A landscape with many peaks, sampled at points; each row gives a point and its height.
A climber steps from a point to the highest of its 3 nearest points, and stops where none of them is higher. Distance is the straight distance between rows; heights are no part of it.
k506: [ 35   6 -24  32  16  43 -20 -29  -5  26  -4]  height 55.6
k411: [ 27  12 -17  39  13  34 -13   7   1  26   3]  height 81.1
k314: [  3   1  10   5  28  21  -6  -9 -12  26   9]  height 44.9
k752: [  4  43   1  39 -24 -20  21  46  20  -6  23]  height 68.1
k384: [  2  32   3  35 -21 -16   8  48  18   7  31]  height 47.1
k71: [-22 -13  18 -49 -14 -42   7  -8 -21 -23  -3]  height 35.9
k702: [ 13   1   2   8  32  37  -1 -56   1  13 -12]  height 55.8
k210: [-26  -7  20 -42  -7 -32  -9   0 -28  -1  13]  height 31.3
k301: [-15 -17  17 -17  28  14  17 -35   8  -9 -21]  height 38.8
k833: [ -4  -3  15  -7  30  19   1 -22 -13  17   2]  height 43.8
k695: [-18  -1  19 -16   0 -12 -13  14 -19  22  27]  height 60.4
k748: [ -4  -6  17  -8  35  20   7 -32  -6  10  -8]  height 46.8
k509: [-19 -24  19 -38   0 -22  24 -12  -1 -26 -21]  height 27.2
k122: [ -3 -13   0 -46 -40 -65   2  -7 -11 -61  -2]  height 38.9
k227: [ -8   4  16  -1   9   3  -9  16 -14  29  25]  height 56.7
k945: [ 19   6  -4  20  26  34 -13 -16  -7  27   3]  height 61.1
k613: [-12 -44   6 -12   6  18  22 -24  39 -32 -41]  height 83.9
k358: [-29  -1   9 -47 -23 -47 -28   1 -33  -7  26]  height 27.1
k705: [-13  22  11  18 -27 -22  -9  45   9  17  44]  height 47.8
k339: [ 37  19 -79  47 -31  36 -17 -12  24   5 -37]  height 13.0
k536: [-11 -42  10 -24  -4  -8  28  -6  24 -38 -35]  height 3.1
k200: [-17 -32  15 -32  -2 -15  28  -7  12 -34 -28]  height 13.8
k604: [-22  -8  24 -30  13 -10   3  -7 -20   6   5]  height 69.4
k602: [ 43  16 -56  50 -11  42 -18  -7  10  13 -22]  height 27.6
k547: [ 41  12 -45  44   1  43 -24 -17   1  24 -12]  height 39.8
k843: [ 19  32 -13  48  -9   3  17  43  17  -2   4]  height 31.7
k800: [ 40  15 -37  46   6  43 -18  -6   3  21  -8]  height 47.5
k694: [-18 -22  19 -29  18  -2  24 -23   6 -18 -25]  height 24.6
k701: [-22 -17  22 -39   9 -15  14 -14 -12 -10  -8]  height 49.0
k486: [ -4  -9  13  -6  35  27   9 -46   6   3 -19]  height 50.5
k715: [ 11   2   4   7  34  33  -4 -35  -6  21  -5]  height 57.8
k654: [-24  -7  11 -52 -22 -53 -11  -6 -27 -21  10]  height 30.5
k632: [ -2  25   6  27 -19  -9  -1  46  11  16  37]  height 52.9
k83: [ 33  25 -58  55  -8  29  -3  14  21  -4 -30]  height 18.5
k16: [  8  -4 -12 -42 -49 -75 -14 -12  -6 -73   8]  height 28.5
k936: [-15 -34  12 -16  14  12  25 -30  30 -24 -38]  height 67.4
k866: [-22  11  13  -2 -24 -24 -22  35  -4  22  47]  height 60.0
k672: [-25 -10  19 -44  -7 -33   0  -5 -25  -8   7]  height 32.6
k661: [11  9  1 24 11 20 -8 22 -2 28 19]  height 35.2
k285: [-10 -21  11 -10  23  22  18 -44  25 -15 -30]  height 42.8
k97: [-14  -4  20 -19  12  -2  -5   2 -20  21  18]  height 58.1
k805: [  9   4   7  12  23  22 -10   0 -10  28  13]  height 50.8
k96: [-15  -4   0 -54 -33 -66 -15 -11 -24 -47   8]  height 59.9
k375: [-27   1  14 -19 -23 -29 -28  23 -17  20  41]  height 60.1
k750: [-15 -28  16 -18  21  13  23 -35  23 -20 -31]  height 53.4
k36: [-29  -4  15 -40 -16 -36 -22   5 -26   4  26]  height 29.6
k596: [ 24  32 -32  52  -4  13  15  36  20  -8 -17]  height 14.2
k241: [ 26  21 -21  48   1  20   2  32  13  13   1]  height 13.9
k546: [ 30  22 -27  52   2  27  -1  28  12  12  -3]  height 25.4
k961: [-20   4  17 -10 -11 -15 -18  26 -14  24  37]  height 61.7
k755: [12 22 -3 40 -5  7  4 42 11 14 20]  height 45.6
k327: [-16 -30  15 -37  -8 -26  25  -3   5 -38 -24]  height 15.8
k298: [-16 -33  14 -26  10   0  27 -17  19 -28 -33]  height 38.0
k709: [ 1 15  8 24 -8  2 -6 38  3 25 32]  height 57.7
k512: [ -6  -1  19 -10  22   8  -3  -4 -16  23  11]  height 50.7
k882: [ 21  16 -10  41   5  23  -2  28   6  19  10]  height 22.3
k960: [-19 -15  22 -30  19  -3  13 -19 -10  -6 -10]  height 47.3
k771: [ -7 -39  11 -32 -17 -25  26   4  13 -45 -28]  height 5.0
k351: [ 38  21 -52  54  -6  36 -10   6  15   9 -21]  height 22.1
k43: [-17 -16  11 -49 -26 -56   4  -8 -18 -41  -3]  height 42.6
k488: [  8  38  -3  43 -15 -10  18  47  20  -3  19]  height 50.1
k17: [ 30   9 -15  29  23  42 -17 -26  -5  25   0]  height 58.0
k660: [-27  -6  14 -47 -14 -41 -14   1 -29  -3  17]  height 29.9
k916: [ 36  21 -70  52 -19  35 -13   0  22   1 -34]  height 17.9
k648: [  0   3  12   4  13  11  -8  12 -12  29  22]  height 52.2
k403: [  2  -6   7  -3  31  30   6 -53  10   3 -18]  height 52.7
k511: [ 35  14 -33  46   7  36 -13   7   6  18  -6]  height 56.1
k778: [-11  10  15   6  -9  -7 -12  33  -5  28  37]  height 60.5
k426: [-14 -27  11 -43 -22 -40  20  -3  -2 -42 -18]  height 29.1

For each start below, name the point where the climber stops.
k546: k411
k596: k752
k648: k961

Write out the way that a climber takes from each point below.
k750: k936, k613
k709: k778, k961
k339: k602, k547, k511, k411
